Each row is a point on a tangle of strands that fork and nearly touch. The rows are in no order.
In the rows, 128 means zero.
Two points are linked if the straight distance between their rows is under 202. Some points are linked to none.
Q_674: [112 162 123 120 153 140 182 114 151 145 174 180 136 117 114 174 167 153
 112 198 140 149 138 145 121 149 109 183 134 126 127  89 162 122 180 117
 132 143 101 118 139 148 121 116 119 172  84 106 102  85  99]
Q_54: [ 99 100 119 140 159 116 160 170 131 112 120  92 119 129 140  67 127 133
 132 154 128 109 122 108 114 154  96 117 135  87 132 170 138 143 142 111
 135 127 139  73 110 139 168 177 131  92  65 163 178 155 139]
Q_7: [100 122 113 102 153 150 116 148 154  83  30 137 124 154 124  91 135 138
 143 101 124 119 128 164  67 125 117 101 124 117 114 184 144 162 180  87
 131 122 143 140 173 112 168 161 132 134  97 185 106 143 128]
Q_755: [141 179 118 177 134 138 139  96 142  70 166 139 158 155 151 164 125 119
 113 114 127 182 151 126 145 178 119 148  99 131 130 151 176 178 158  67
 184 151 123  93 158 117 125  49  89 131  79  96 116 137 126]
Q_965: [125 136 158 156 151 109 145  72 146  76 113 131 145 159 122 150 117  75
 116 133 122 190 171 131 160 191 116 133 102 101 116 130 129 194 136  84
 166 132 104 123 125 132 156  96 158  82  79 127 138 169 106]
Q_369: [123 100 115 122 143 105 189 151  59 153 166 115 101 121 123 131 154 110
 118 169 111 145 148  84 155 136 114 190 118 173  95 117 115 149 119 125
 126  71 130 143  89 167 114 193  70 153 103 121 140 143 151]
Q_475: [125 162 187 134 140 181 116 150 131 123 124  84 116 121 126 132 136  42
 163 107 157 140 141 156 110 101 166 105 114 102 164 130 135 129 143  62
 108 128 172 142 172 132 126 127 155  66 133 133 144 161 114]
Q_508: [160 111 120  73 103 100 133 127 209 129  66 138 142 135 160 144 110 165
 165 186 157 110 167 182 152 137 140  99 180  79  95 112 153 115  87 109
 127 126 126 142 124 101 156 163 156 129  63 131  74 144 100]
Q_583: [107 114 162 160 128 111  99 157  83 157 145  95 164  92 138  91 142  78
  87 101 122 116 100 179 165 120 146 137  80 118  96 139 112 112  69  92
 167 138 170 152 192 131 126 107 160 122 120 139 157 123 121]
Q_24: [ 72 145 107 117 124 158  97 108 117 188 119 110  98  81 140 156 143 160
 150 158 115 138 115 101 115  83 141  77 120 186 158 114 113  94 112 192
 157 158  86 147 184 127 136 101 123 178 209  69  87 106 132]
Q_691: [102 120 117 148  73 135 126  81 162 157 150 113 130  71 107 126 146 115
 200 123  92 146 114 136 123 115 147  89 106 111 147 138 197  93 112 110
 148  91 114 111 167  95 168 121 146 134 165  98  80 119 162]
Q_440: [ 89 143 141 126  84 199 140 165  69 179 159  79 103 145 114 133 152 127
 153  88 100 131 145 120 122  88 143 143 146 144 155 119 129 102 122 105
 129 144 128 177 149 160 124 139 106 112 163 128 157 128 140]
Q_366: [ 95 153 117 105 109 125 115 122 123 192 112 118 114 158 162 134 142 153
  80 167 112 126 146 149 137 139 118 176 189 147 103  94 149 105  91 154
 121 139 108 189 124 153 163 147 114 170 135 100 120 137 125]
Q_623: [114  88 100 187 130 127 150 141 101 117 152 157 130 142 129 102 121 172
 148  58 134 130  98 105 136 120 116 107  54 139 152 125  73 120 191 132
 187 120  89 118 130 159 133 103 157 116  85 159 167  73 141]
Q_4: [ 95 137 150 107 120 104 137 103 120 128 161 108 125 168  89 160 116 103
  85  97 102 127 153  71 122 142  79 189 195 172 136 119  69 134 132 120
  95 127 116  85  79  75  95 122 119 107 182  67 128 129 141]
Q_811: [147 118 172 146 153  95  78 109 170 130 115 153 153  98 128 123  83  73
 102 130 146 170 156 164 139 156 124 120 102 113 133  87  90 142 127 144
 150 140 126 140 123  70 118  97 189  82 162 135 151 127  99]
Q_75: [124 142 178 102 137 127 130 119 174  90  69 134 152 129 126 134 123 126
 111 160 175 149 178 180 100  91 118  59 165  93 154 123 100 111 133 148
  80 164 111 156 143 120 163 166 136 118 119 150 115 136 134]
Q_187: [156 146 118 104 149 129 143 125  77 175 162 170 109 111 134 149 154 101
  86 166 128 109 119  82 175 116 140 142 105 194 106 108 146 151 100 176
 117  68  99 160 113 160 127 174  77 139 184 145 101 147 125]
Q_238: [139 121 112 121 159 130 154 190 105 121 158 112 115 117 143  84 112 142
 100 128 136 114  89  57 134 152 101 156 121 130 139 161 129 136 152 168
  93  95 170  76  67 135 115 164  91  82 128 142 180 150 118]
Q_35: [ 82 133 134 136  95 134 157 184 128 150 132 144 137 131 167  92 203 177
  96 115 151  96  46  92 114  95 150  62 112 162 170 162 114 136 168 170
 126  86 120 139 133 163 144 117  97  85 169 160 156 124 142]
Q_532: [127 149  94 137 109 172 145 140 137 144 156 114 137  94 140 118 157 170
 143 196 148 142  98 129 132  80 165 110 107 131 166  67 165  93 134 186
 138 140 133 145 151 165 169 112  92 178 121 107 139  79 142]
Q_939: [149 128 150 136 143 162 108 169  98 120 143 124 125  93 101 101 144  72
 175  82 132 151  97 148 124 134 157 127  86 125 162 112 104 131 159 118
 133 107 155 136 129 152 101 109 137  52 163 165 175 135  99]
Q_561: [161  72 172 147 140  88  82  99 131 124  87 150 144 171 109 106  56  65
  78  51 136 113 135 150 160 153 104 140  84 134 129  89  62 166 117 111
 140 154 123 167  84  73 112 117 174 104 153 145 109 159  97]
Q_442: [145 101 158 100 179 166 167 115 188  88  18 164 154 136 118 168  58 117
 146 181 163 154 209 156 162 162 136  71 141  82  90 156  86 148 122  97
 131 176 107 145 167  63 156 128 130 107  63 114  70 137 107]
Q_601: [172 121 142  90 153 102  96 119 165 106  79 123 116 104 172 161  89 162
 159 151 171 129 142 109 128  71 133  42 135 128 145 114  78 144  83 168
 150 174 133 113 114 106  73 118 130 126 131  92  82 157 113]
Q_91: [150  90 124 138 155 136 129 125  86 172 136 140 101 135  96 164  95 129
 151 107  79 159 148 107 107 155  84 147 103 149 103 108 115 154 123 111
 126 173 106 119  84 150  98 144 157 149 126 108 108 138 102]
Q_465: [106 153 135 121 138 109  95 123 130 102 155 107 157 107 104 114 126  97
  90 114 137 110 121 143 162 105 136 189 111  97 112 125  93 105  98  89
 157 115 168 122 161 101  84  63 154 111 133 125 177 101 124]
Q_679: [129 114 114 166 100 146 127  80 151  92 113 118 132 173 108 117 114 116
 107  57  63 162 149 140  94 231 117 101  80 100  85 205 198 171 140  75
 135 144  98  94 144  68 175 120  95 129 134 117  96 124 160]
Q_390: [119 108 178 105 163 129 106 122  67 179 124 117 103 114 145 179 123  85
 130 174 120 165 153 103 114 151 117 152 126 192 127 103  87 172 103 157
 124 189 121 161 118 134  78 117 177 145 154  84 135 159  77]
Q_743: [154 151 112 161  83 159 114 139 165  60 134 114 167 141 154 117 112 139
 147 103 155 148 113 157 178  90 164  96  85 104 161 138 170 149 141 109
 178 130 165 139 170 116 165 107 113 131  74 160 129 116 129]
Q_502: [132 124 104 141 127 145 155 187  99 139 176 171 139 107 137 103 137 190
 139 130 160  99  64 100 117 105 138  88 110 145 166 141  61 112 176 161
 138 118 118 106 139 175 103  98 148  99 122 158 162  73 109]
Q_709: [134 118 124 146  86 116 159  98  77  94 157 120 113 194 106 113 148 134
  94  27  81 132 102 120 135 116 131 169  73 114 112 155 136 156 132 106
 168 112 123 153 105 143 123 142  79 160 123 128 124 109 174]
Q_260: [135 143 132 127 134 134 138 148  49 132 167 101 127 101 157 132 128 101
 139 135 160  72  91  55 157  87 125 146 137 162 172 143 125 119 117 161
  75 106 162  97 106 165 102 150 107 115 162 134 158 166 135]
Q_166: [ 88 144 114 142 152 104 171 146 121 149 138 139 107 133 185  85 151 118
  81 144 122 137 137 119 123 179 112 211 131 119 115 168 189 110 135 109
 164  61 151 147 138 103 145 151  99 114 104 108 134 144 145]
Q_602: [ 98 113  97 130  95 135  89 167  81 138 119 104 128 134 129  92 152 169
  95  87  99 102  81 108 125  77 127 137 126 179  92 127  92 122  90 181
 146 131 138 162 143 163 153 128 106 177 166 137 153 108 162]
Q_205: [110 160 112 138 125 156 122  96 146 107 163 109 133 111 125 124 145 111
 150 178 147 148 134 120 168 105 181 169  87 116 148 104 147 120 117 119
 154  60 150 138 152 127 106  47 122 109 123 110 186 103 131]
Q_359: [154 126 139  91 122 112 116  92 149 124 162 162 106 159  66 160 140  65
 104 118 119 132 108  86 150 160  93 193 113 178 109  89 106 168 124 137
 120  76 100 112  95  85 106 111 108  98 212 113 117 125 134]
Q_41: [126  89 112 144 133 125 140 127 141  92  92 128 111 178  94  72 126 148
 126  73  75 115 124 178  90 204 117 138 103  93 106 197 189 129 152  91
 122 124 122 117 147 102 185 171 122 151  82 164 131 116 135]
Q_930: [162  83 104 123 177 121 109 150 103 120 108 148 107  88  93 131 123 110
 220 153 140 121  82 115 103 126 135  70  95 146 134 100  56 162 153 154
 145 149 105  87 116 186  80  94 192 111 112 158 142 124 105]
Q_16: [122 123 155 122 168  95 148 110 132 147 119 104 128 129 133 112 100  82
  96 105 131 103 179  95 161 127 109 108 168  68 105 130  64 151 116 104
 142 122 128 124  86 121 108 159 161  81 108 132 127 197 120]
Q_389: [117 133 170 137 159  88 122 120 105 177 130 176 149 116 171 140 112 140
  59 121 125 121 116 155 112 146 114 165 115 159 114 140 116 140 113 137
 166 181 142 161 183 104 119 101 185 184 115  80  82 107  97]
Q_89: [162 147 150  82 154 112 156 145 134 127 132 136 111 114 172 152 141 191
 163 187 170 116 105 116 127 142 107  95 173 131 150 124 144 106 124 175
  67 159 156  79 110 176 122 163 127 139  82 107 101 169  93]
Q_582: [129  92  71 181 113 132 179  88  83  99 183 156 151 120  71 104 161 146
 133 110 109 115 145  82 129 101 151 159  97 121 122  93 124 111 166 148
 152  77  61 135  83 149 117 117  88 174 129 147 148  66 195]
Q_911: [134 114  79 134 115 128 156 113 105 135 175 157 136 103  88 111 149 172
 118 162 115 105 117  53 145  87 127 126 160 147 116  94 139  96 137 214
 104 105  72 118  94 154 155 165 104 173 150 144 138  93 177]
Q_936: [112 118 107 103 134 139 124 126 118 148  94 124 111 137 145 153  89 179
 170 156  99 142 118 119  87 120 102 106 125 142 110 154 138 134 101 106
 122 191 127 113 149 148 142 131 170 174 105  98  70 127 114]
Q_231: [113 120 176  72 172 149 133 142 150  64  30 126 139 133  98 147 100 116
 152 154 172 131 151 176  71 112 119  54 162 135 145 173  47 119 121 119
  95 186 131 111 206  78 130 134 151 133 112 107  90 104 119]
Q_576: [151 118  90 142 115 141 119 100 155 152 175 166 124 139  73 148 147 145
  84 119  89 148 135 121 138 171 124 171 100 149  72  99 196 114 150 152
 100  99  92 128  87 105 128 141  84 174 163 128 131  62 144]
Q_716: [118 118 114 137  88 123 104 167  73 181 126  72 151 112 167  80 115 107
 118 119 122  83 113 135 167 107 171 139 138 103 123 151 124 107  59 106
 126  98 161 182 140 140 114 123 145  88 147 158 177 150 129]
Q_34: [131 110 146 141 121  86 135 145 131 154 136 155 141 150 146  98 130 154
  54 109 111 141  89 151 152 172 108 115 106 113 104 145 148 164 110 165
 130 110 124 141 108 136 168 171 134  94 123 157 126 133 112]
Q_145: [ 92 144 160 100  75 133 160 109 130 129 122 109 116 208 112 118 174 129
  73 144 105 151 132 166 126 141 122 167 140 110 109  98 150 141 106 104
 123 132 105 190 124 162 197 162 101 136 106 129 144 117 144]
Q_689: [130 172 129 102 130 155 116 133 156 102 141 100 112 108 137 126 173 173
 172 205 171  89  94 122 149  94 173 145 122 132 173 107 167  91 105 161
 104  92 161 119 164 141 135 101  82 132 140  93 178  98 131]
Q_146: [129 124  76 138 107 167 151 161  96 202 207 120 133 110  98 135 124 116
 148 167  97  71 134  91 153 145 123 182 137 164 128 131 176  99 107  93
 103  98 123  94 144 117 116 136 118 158 143 131 130 101 125]
Q_554: [154 112  91 158  82 121 165  63  77  96 185 131 138 155 101 119 142 135
 135  80  92 114 162 108 102 127 132 154 119  82 107 135 136 141 136 113
 133 100  96 128  42 151  77 108  71 155 120 114 129 115 185]
Q_276: [115  89 117 136 105 111  67 144 110 127 101 133 155 148 119  92 116 154
 106  74 133  78  90 150 121  80 125 133  79 169 132 119  67 142 118 140
 145 151 150 161 137 130 104  87 176 175 133 154 150 102 113]
Q_47: [117 150 119  86 137 117 152 109 119  99 183 174 115 151  60 156 169 130
 110 130 134  97  76  74 138 110 100 150 121 181 153 116  79 140 138 159
 127  92  86 103 128 153 100 108 120 119 172 130 103 113 144]
Q_540: [ 99 133 150 129 100 101  80 111 111 136  89 116 148 107 143 160 169 112
 138 159 143 109 132 151 122  65 173  84 169 153 153  92  84 132 102 178
 106 142 109 194 112 175 115 101 171 141 173 141 140 168 119]
Q_945: [117 113 105 117 157 116 138 103 118 141 138 176 116 112  83 152 144  87
 143 168 156 118 136  82 141  92 114 119  88 174 160  60  72 141 154 169
 153 100  57 146 116 147  82 115 146 116 170 151 103 135 143]
Q_272: [119 121 124 162 149 120 130 112 137 139 142  84 127 109 120 141 113  95
 157 178 120 153 181 147 119 135 143 126 130  71 119 113 141 100 108  71
 117 142 129 112 134 128 111 116 183 115  72 105 149 121 148]
Q_514: [171 144 158  88 155 155 117  97 209 101  92 138  92 189  92 145  79 141
  87 112 110 170 104 105 137 198 117  80 127 103  87 121 122 197 119 129
 111 212 110  81 103 102 150 114 133  81 139 104  88 142 107]
Q_318: [140 116 153 131 161 145 145  67 184  47  40 150 155 149 102 156  67  74
 155 135 126 185 211 129 145 206 122  98 121  90  92 167 119 176 158  69
 135 169  86 107 144  70 185 105 129  95 100 127  85 165 132]
Q_175: [128 153 146 122 158 122 118  73 202 172 139 149 118 137 145 148 114 102
  79 148 140 154 163  80 164 111 105 169 167 115  87 103 158 136 145 143
 154 106 104 104  99  54 118 111  84 108 182 101 163 107 134]
Q_545: [130 103  99 136 126 155  96 188 145 188 104 117 132 145 149 125  90 123
 129 114 130  91 105  83 122 104 108 100 101 161 141 133  83 204 123 102
 155 163 140 124 113  92  78 102 145 101 167 151 128 161  97]
Q_869: [137  93 128 115 160 101 155 163  93 175 144  99 114 111 123 126 138 112
 129 140 114 117 165  91 181 140 118 145 149 113  77 105  70 157 101 128
 143 103 127 125  63 166  96 175 116  85 108 140 178 177 111]
Q_870: [131 153 119 138 144 141 125 185  55 131 154 163 109 125 141 107 136 170
 128  56 122 109  82 157 101 125 132 148 137 157 137 173 128  68 151 133
 115 112 165 151 147 187  97 145 111 144 125 147 117 118 104]
Q_560: [164 126 121 173 141 122 139 114  97 102 144 100 136 147 112  94  72 122
 125  92 108 112 163 171 145 162 163 159 117  49 124 151 122  97  99  72
 128 113 155 129 114 156 104 114 140 108  59 135 156 118 130]
Q_620: [133 130  87 133 110 137 140  90 194  45  92 107 122 159 127 131  97 168
 129 108 101 197 172 117 101 182 122  83 107  85 109 187 178 145 168 111
 130 130 100  74 126  69 149 127  80 105 105 117 105 112 175]
Q_413: [ 68 145 138 152 150 105 126 134  95 133 135 101 128  73 155 107 176  85
 133 165 153 132 128 143 109  88 136 137 145 133 160 116 152  55 135 142
 114 101 146 151 146 152 136 150 144 140 128 118 153 143 155]
Q_165: [114 145 146 136 129 141 123 152 128  77 134 163 116 116 104  80 187 162
 149  78 122 134  67 199  96 144 151 128 101 126 140 157 164  73 159 121
 146  92 168 149 168 160 160 126 118 132 100 147 108 109 110]
Q_185: [155 169 128 141 113 179 125 158 158 128 184 116 121 129 130 123 111 143
 104  74 131 160 113 119 122 121 124 134 121 109 139 144 187 101 151 113
 122 136 172  97 149  93 125 129  79 115 149 120 132  97 150]
Q_778: [153 131 132 164 123 138 166 114 143 146 220 173 161 141  94 157 141 142
  95 128 112 156 126 152 127 189 100 176 102 126 121 104 175 122 169 109
  98 144 117  79 101 109 115 107 107 147 104 111 131  63 105]
Q_361: [ 58  98  83 168 138  97 163 104 118 136 143 147 131 123 128 126 143 131
 140 119 112 133 113  99 131 138  96 132  70 141 134 148 119 140 168 108
 180  66  96 120 137 133 138 126 170 129  98 130 122 115 144]
Q_951: [ 99 167 103 106 172 147 109 124 173 120  91 146  84 136 140 141 145 170
  91 121 134 182 128 116 105 131 120 136 104 135 113 129 135 141 152 161
 157 114 114 160 143 121 116 112 100 110 161 106 112 128 147]
Q_694: [140 119  96 116 122 127  97 179  96 164 134 155 132  82 133 129 180  94
 121 157 124  67 109 132 141 130 148 171 136 186  85 141 159 135 111 144
 109  66 137 165 120 146 130 161 102 162 181 187 136 158 105]
Q_978: [ 99 137 128 117 100 135 116 140  64 163 166  92  98 129 127 152 167 132
 117 164  86 136 121 143 143 163 128 194 179 197 103 109 141  85  53 171
  98 140 116 134 141 159 153 142  83 173 157 104 156 116 143]
Q_189: [102 169 196 139  96 143  97 113 137 196  86 111 124 143 216 197 133 123
 128 170 160 100 158 155 129 127 154  96 217 173 185 127 149 112 122 132
  67 186 129 157 156  76 131 125 132 118 181 109 111 159  89]
Q_790: [114 129 121 121  55 136 145 111 107 186 189 109 112 171 103 133 156 122
  75 130  78 164 127 119 154 167 126 193 160 189  81 106 171 105 109 135
  84  80 113 151 111 104 134 149  55 160 184  86 142  68 158]
Q_655: [ 52 110 113 161  93 117 107 149  67 173 154 108 160  77 137 114 149  97
 117 125 125 121 146 141 137 100 123 166 170 196 157 100 119  48 154 173
  93  99 136 152 140 112 118 147 150 160 160 149 169 108 137]
Q_373: [ 71 134 107 157 108 140 145 157  90 149 109  86 117 114 183  90 127 123
 146 125 153 113 154 125  76  62 124  81 159 128 166 145 126  52 148 118
 125 142 130 160 159 171 161 167 149 162 101 137 139 135 183]
Q_283: [127 156 117 140 120 134 128  68 168  87 171 129 144 146 102 167 120 128
 132 137 132 150 140 122 116 118 112 127 108 106 145 112 110 165 121  82
 163 159 115  73 114 102  85  35 116 132 116  83 107 102 149]
Q_770: [193 149 134 100 106 148  97 190 124 126 104 105 107 115 175 157 118 115
 210 132 152 113 123 175 102 136 166 119 182 149 156 143 180 101 115 118
  63 109 186 131 132 132 121 167 115  97 145 139 131 156  80]
Q_489: [165 135 143 116 142 105  68 171 127 138  62 149 136 122 184 112 117 149
  97 148 135 100 148 196  88 157 151 138 184 146  86 157 134 126  75 140
  94 147 180 160 149 142 126 120 143 163 117 146 126 170  85]
Q_733: [193 123 137 142 132 139  97 191 119 102  81 139 160 121 153  84 100 103
 120  56 157 110 132 194  96 112 153 105 122 108 142 167 142 132 174  96
  95 121 199 139 123 116 103 157 115 124 113 205 136 144  94]
Q_888: [149 152 144 109  85 131 107 124 126 102 139 101 103 130 118 140 118 113
 185 107 106 129 126 157  91 150 129 126 196 124 170 155 184  74 110 129
  53 126 153 109 136 115 164 172 131 120 160 117 112 142 141]
Q_140: [130 147 168 103 166 107 131 105 164 110  84 147 141 135 136 123  89 123
  90 144 135  99 148 130 111 151 105 136 178 101 106 169 122 142  83 108
 111 152 155 107 171  81 168 122 164 113 109  91  89 159 141]
Q_697: [170 131  84 166 105  97 162  85  94  71 186 131 140 129 118 112 122 149
 172 117 118  98 125 133 131 129 172 154 144  47 134 152 150  93 107 100
 136  72 142 121  93 174  89  91 123 134  74 115 116 114 167]
Q_981: [170 166 153  84 123 168 113 112 188 117 108 102  75 189 126 145 101 163
 103 119 130 143 113 109 134 142 132  85 158  90  96 141 177 156 114 140
  80 164 131 120 102 132 154 161  97  89 153 118 136 136 133]
Q_682: [179 131 129 133 107 107 127 137  98  88 107 143 123 118 163  88 126 129
 150 117 144 123 112 163 109  96 155  96 151  87 134 136 171 103 110 156
 111 131 155 169 105 192 154 181 120 154 100 168 108 162 147]
Q_351: [147 102 138 116  66 112 139 110  98  82 154 112 152 147 116  81 142 102
  99 121 120 154  81 101 186 132 147 192  80 118 111 118 143 162 106 148
 124  73 167 150  78 128 152 136  92 107 133 152 206 118 136]
Q_181: [124 174 198  94 171 140 120 118 128 105 123 111 103 135 115 177 144  86
 128 120 124 117 136  95  78 170 108 203 184 160 133 124 113 137 141 114
  68 159 158  75 124  99 127 104 133  92 172  65 158 147 111]
Q_934: [149 129 154 123 108 106  96 140 159 134  99 129 149  81 149 153 137 147
 161 164 158 161 151 169 105  87 160  52 152 128 173  84 131 104 138 192
  85 139 113 151 108 117 132 150 142 103 173 140 147 121 118]
Q_886: [130 134 146 116 176 113 132  85  89 171 122 148  97  89 158 167 142 103
 136 201 134 173 143 114 134 140 127 146  97 155 114  93 159 148  89 171
 114 115 106 158 114 176 126 136 141 148 148  94 113 163 103]
Q_772: [106 138  80 115 125 140 154  81 150 145 135 121 125 112 112 153 166 177
 132 204 110 148 110  97 134  97 126 110 118 120 111  82 177 118 118 175
 127 153  74 101 115 168 178 120  86 194 142  96 100  93 168]
Q_618: [165 112 108 129  82 113 146 108 177 164 110 133 134 175 146 106  64 142
 135 153 133 102 167 169 150 183 136 141 161  62 133 138 188 108 112  73
 125 116 122 157 123  99 158 169 173 130  61 142  96 137 119]
Q_246: [155 171 172 103 134 145 136 125 109 154 155 107 101 145 167 160 136 136
 126 158 161  98 124  92 165 122 109 158 184 133 147 109 153 120 113 154
  64 148 148 112  84 168 118 156  90 118 137 116 163 173 106]
Q_943: [144 115 153 145 158  83 125 146 153 132 101 161 162 109 154 160 101 108
 120 119 180 107 145 155 106  98 119  51 141 115 152 124  38 136 173 102
 140 174 131 116 128 119  67 116 210 121  87 144  74 144  92]
Q_528: [105 105 116 114 143 101  69 163 123 162  84 142 135  92 132 127 175 134
 129 169 103  96 104 166 106 149 135 143 130 170  79 133 125 163  80 147
 132 120 137 160 148 147 132 117 164 160 152 142 141 149  81]
Q_913: [114  87 115 122  83 100 109 177  88 192 116  96 155 132 158 114 115 103
  99  99 116  94  92  93 166 104 125 138 109 177 116 148  75 193  85 111
 144  92 151 157 118 100 102 136 131 103 184 142 137 153 119]
Q_345: [ 72 122 124 100 122  98 165 120 132 137 109 142 110 142 138 123 132 184
 115 108 118 130 122  84  99 108  74  75 156 117 124 163 102 113 169 154
 119 140  68 117 102 153 159 182 149 113 129 144 102 133 157]
Q_404: [126 133 118 168 132 108 171 130 120  60 142  94 129 149 150  61 106  85
  91 134 138 112 168 130 153 164 127 152 139  40 135 194 154 111 141  85
 163 103 150 109 119 115 143 150 104 121  41 162 170 163 160]
Q_92: [134 116 121 133 158 106 103 123 147  72 114 127 132 167  58 107  98 138
 143  27 113  69 122 161 103 121 114 148 134 103 141 146  67 116 157  72
 143 139 127  93 126 105 103 105 162 129 113 144 127  99 123]
Q_80: [153 139 104  99  75 115 132  50 194 119 131 129 121 140 121 166 119 125
 174 159 116 118 131 107 154  85 133 118 154  68 114 124 197 162 105 108
 141 121 108 120  89 108 154 138 121 160 131 120  77 148 144]
Q_995: [178 131 157 103 178 112 131  96 147 111  94 113 117 109 154 123  64 121
 145 126 156 138 192 119 148 118 135  54 153  78 133 120  68 128  91 138
 117 142 159 118  96 134  98 133 158  94  93 103  99 196 106]
Q_88: [116 155 162 123 109 119 123 100 164  78 139 131 140 165 130  88 143 133
  45 140 137 164 117 160 157 149 129 163 119  95 112 122 156 127 110 148
 133 105 146 149 130 124 180 116 103 108 106 137 179 105 134]
Q_511: [166 109 158  64 153 132 173  99 195 105  37 110 131 130 154 164  87 126
 178 191 160 128 217 133 165 151 140  85 172  61  68 134 138 106  65  80
 123 164 127  96 144  70 162 144 119 122  59  94  63 159 129]
Q_423: [ 62 154 145 117 121 108 103  95 134 173  76  98 129 106 203 172 139 145
 152 185 158  99 118 126 113  82 133  86 167 178 175 132 147 108 107 146
 110 158 129 135 185 105 142 120 156 165 170  70  77 150 115]
Q_922: [157 125 129 139 132 148 148 147  81 124 155  89 115 134 100 111 107  60
 154  60 103 127  86  85 140 120 129 134 103 107 148 106  85 181 141 107
 151 137 122  97  86 154 112 144 113  69 163 148 154 143 135]
Q_395: [ 44 124  99 176  95 144 175  98 133 120 151 115 151 140 124  97 182 154
 129 126 110 149 129 160 107 145 125 142  73 121 148 125 160  91 172  81
 178  95 116 128 166 151 179  94 126 163  65 107 125  93 147]
Q_270: [ 95 129 100 126 102 132  95 125 110 163 150 148 163  86 118 161 146 136
 138 188 139  88 136 133 141  86 154 115 171 201 170  87  90 104 152 204
 103 133 100 146 134 130  99 112 164 184 165 155 135 102  99]
Q_931: [123 115 143 148 128 134 135 124  48 138 155  91 115 145 101 134 110 101
 136  94  94 154 135 103 122  87 120 129 119 133 129 106  73 137  88 113
 144 167 120 135 108 175 100 121 138 126 139 110 153 123 157]
Q_685: [136 127  90 157  86 197 122 169 176 137 160 134 139 110 112 120 136 160
 175  81 126 137 111 138 154 121 153 111  73 121 154 134 179 133 188 113
 180 101 139 131 159 101 137 123 106 113 121 162 129 108 112]
Q_597: [ 84 126 131 136 125 181 135 135 114 176 154 124  99  91  91 145 155 141
 170 111 106 183 138 102  93 103 121  90  93 165 170  98 115  88 163 158
 146 138  79 140 154 136 119 118 127 114 188 113 137 106 152]
Q_766: [155 132 145 135 182  89 110  90 173 136 149 198 132  96 102 159 120  79
 100 135 137 169 140 120 147 178  86 171 120 138 108  88 121 148 151 159
 158 114  90  97 111  67 108  94 140  99 178 113 117 122 117]
Q_85: [ 91 131 134 133 154 127 141 165 110 176 129 145 147  87 155 161 166 135
 125 180 154 142 150 181  86 130 132 144 130 144 146  91 118 102 192 133
 137 172 124 179 163 166 106 134 174 185  92 124 117 102  73]
Q_749: [120 106 147 150 152 126 143 163 104 140 126 132 150 135 135 133 128 122
 136 128 151 109 128 172 103  98 121  84 113 113 139 117  77 132 175  90
 128 191 133 135 140 185 106 141 202 145  43 168 139 112  92]
Q_324: [111 110 103 136  90 156 158 170  70 127 169 112 113 129 111  87 183 134
 108  80 102 118  65  84 156  99 140 164  69 165  98 142 136 139 126 138
 179  85 149 154 141 154 146 156  45 156 151 140 134 106 172]
Q_67: [177 143 136 114 165 122  96  88 189  57 112 127 107 144  95 134  77 116
 120 109 117 157 119 110 108 180 105 131 120 110 117 115  86 173 104 121
 148 173 129  44 108  95 107  57 122 102 138  83  98 143 129]
Q_277: [202 159 129  90  96 146 123  92 184  98 134 139 106 153 130 156 116 175
 163 141 144 129 117 113 176  94 174 101 155  66 119 104 152 154 102 166
 128 109 124 146  81 153 136 128  94  95 131 134 131 138 124]
Q_376: [149 104 103 143 174 100 122 145 110 123 120 162 125  75 115 136 146  88
 180 137 165  92 120  85 137  89 139  85 119 124 143 111  74 148 163 156
 140  85  99 124  89 176  68 128 161  93 142 183 131 176 140]
Q_836: [126 107  74 115 100 146 127 130 181  97  88  90 121 135 114 130 106 195
 176 144  89 151 158 137  82 127 124 106 127  97 108 142 172 104 113 109
 119 147 117 100 133 102 162 140 110 153 103 119 106  90 168]
Q_291: [124 114 170 122 145 110 148 152 116 105 114 122 141 161 135 108 126  96
  54  83 136 142 134  99 129 125  73 183 116 146  94 133 101 187 143 101
 139 148 174 119 122  94 140 167 113 126 100 137 149 149 155]
Q_891: [195 141 122 130 100 130  92 210 112 136  90 132 152 110 190 140 118 145
 133 127 153 111 122 179  98  98 174 107 162 159 142 154 142 121 114 128
  72 140 202 133 127 158  74 115 109 161 130 171 128 157  81]
Q_155: [141 132 130 125 141  98  91 145 138  56 118 163 132 120  94  97 143 165
 158  55 133  92  64 191 107  94 140  92 130 114 131 157  92  96 143 123
 163 115 137 107 169 144 134 112 145 126 123 163 119  78 125]
Q_408: [125 140  81 128  79 154 138 146 119 143 181 117  99 132 102 119 134 161
 150  96  85 112  98 100  99 144 122 143 165 134 140 170 195  75 138 146
  91 105 130 106 131 121 131 160 100 146 165 118 117 113 165]
Q_735: [103 139 150 126 136  98 125 147 152 212 135 143 155 111 169 131 133 126
  71 168 140 115 154 129 147 120 101 157 189 141 115 106 140 127 137 146
 114 133 123 132 128  75 127 140 140 113 155 123 156 126 104]
Q_273: [164 109 128  81 204  97  76 117 158 115  91 153  79 102 122 139  89 131
 147 137 134 130 124  89 117 151  90 116 139 145 110 113  59 154 101 164
 161 179 129  91 110 103  64  86 149 127 163  88  83 178 109]
Q_788: [124  98 122 124 171 138 112 143 177  71  38 147 147 161  87 118  83 138
 151  83 154  98 161 170  96 103 104  72 133 113 131 163  63 139 175  75
 147 159 117 118 170  72 136 138 153 133  82 166  93 109 124]
Q_220: [ 94 133 104 158 106 129 170 114 169  94 137  98 145 129 134 123 142 145
 174 182 128 164 156 168 113 160 139 113 115  80 155 133 184  95 138  69
 143 126 116  93 158 120 169 111 125 118  52 120 128 101 155]
Q_31: [148  79 126 156  95 149  88 131 114 157 159 146 157 112 103  97 114 149
 133  67 120 131  60 141 161 140 139 140   7 176 140 116 145 129 118 160
 138 129 159 135 157 113 131  90 161 159 143 137 143  93 106]

Follow the links from the first point to the second, and from the first to the third. Name the last point that the two ways share.
Q_272; Q_67; Q_870 -> Q_836
Q_231; Q_697; Q_869 -> Q_836
Q_165; Q_276; Q_502 -> Q_220
Q_260; Q_185; Q_24 -> Q_91
Q_376; Q_34; Q_674 -> Q_366
Q_911; Q_475; Q_89 -> Q_560
Q_440; Q_185; Q_413 -> Q_91
Q_770; Q_41; Q_80 -> Q_187

A fork is a point with three links. Follow the links from the first point to the second and name the forks in between, in order.
Q_508; Q_788 -> Q_67 Q_187 Q_91 Q_836
Q_545; Q_755 -> Q_554 Q_560 Q_220 Q_836 Q_91 Q_187 Q_67
Q_869; Q_165 -> Q_187 Q_91 Q_836 Q_788
Q_716; Q_35 -> Q_554 Q_560 Q_220
Q_145; Q_930 -> Q_366 Q_766 Q_359
Q_911; Q_770 -> Q_554 Q_560 Q_220 Q_836 Q_91 Q_187 Q_891
Q_165; Q_502 -> Q_788 Q_836 Q_220
Q_246; Q_965 -> Q_560 Q_220 Q_836 Q_91 Q_187 Q_67
Q_930; Q_145 -> Q_359 Q_766 Q_366
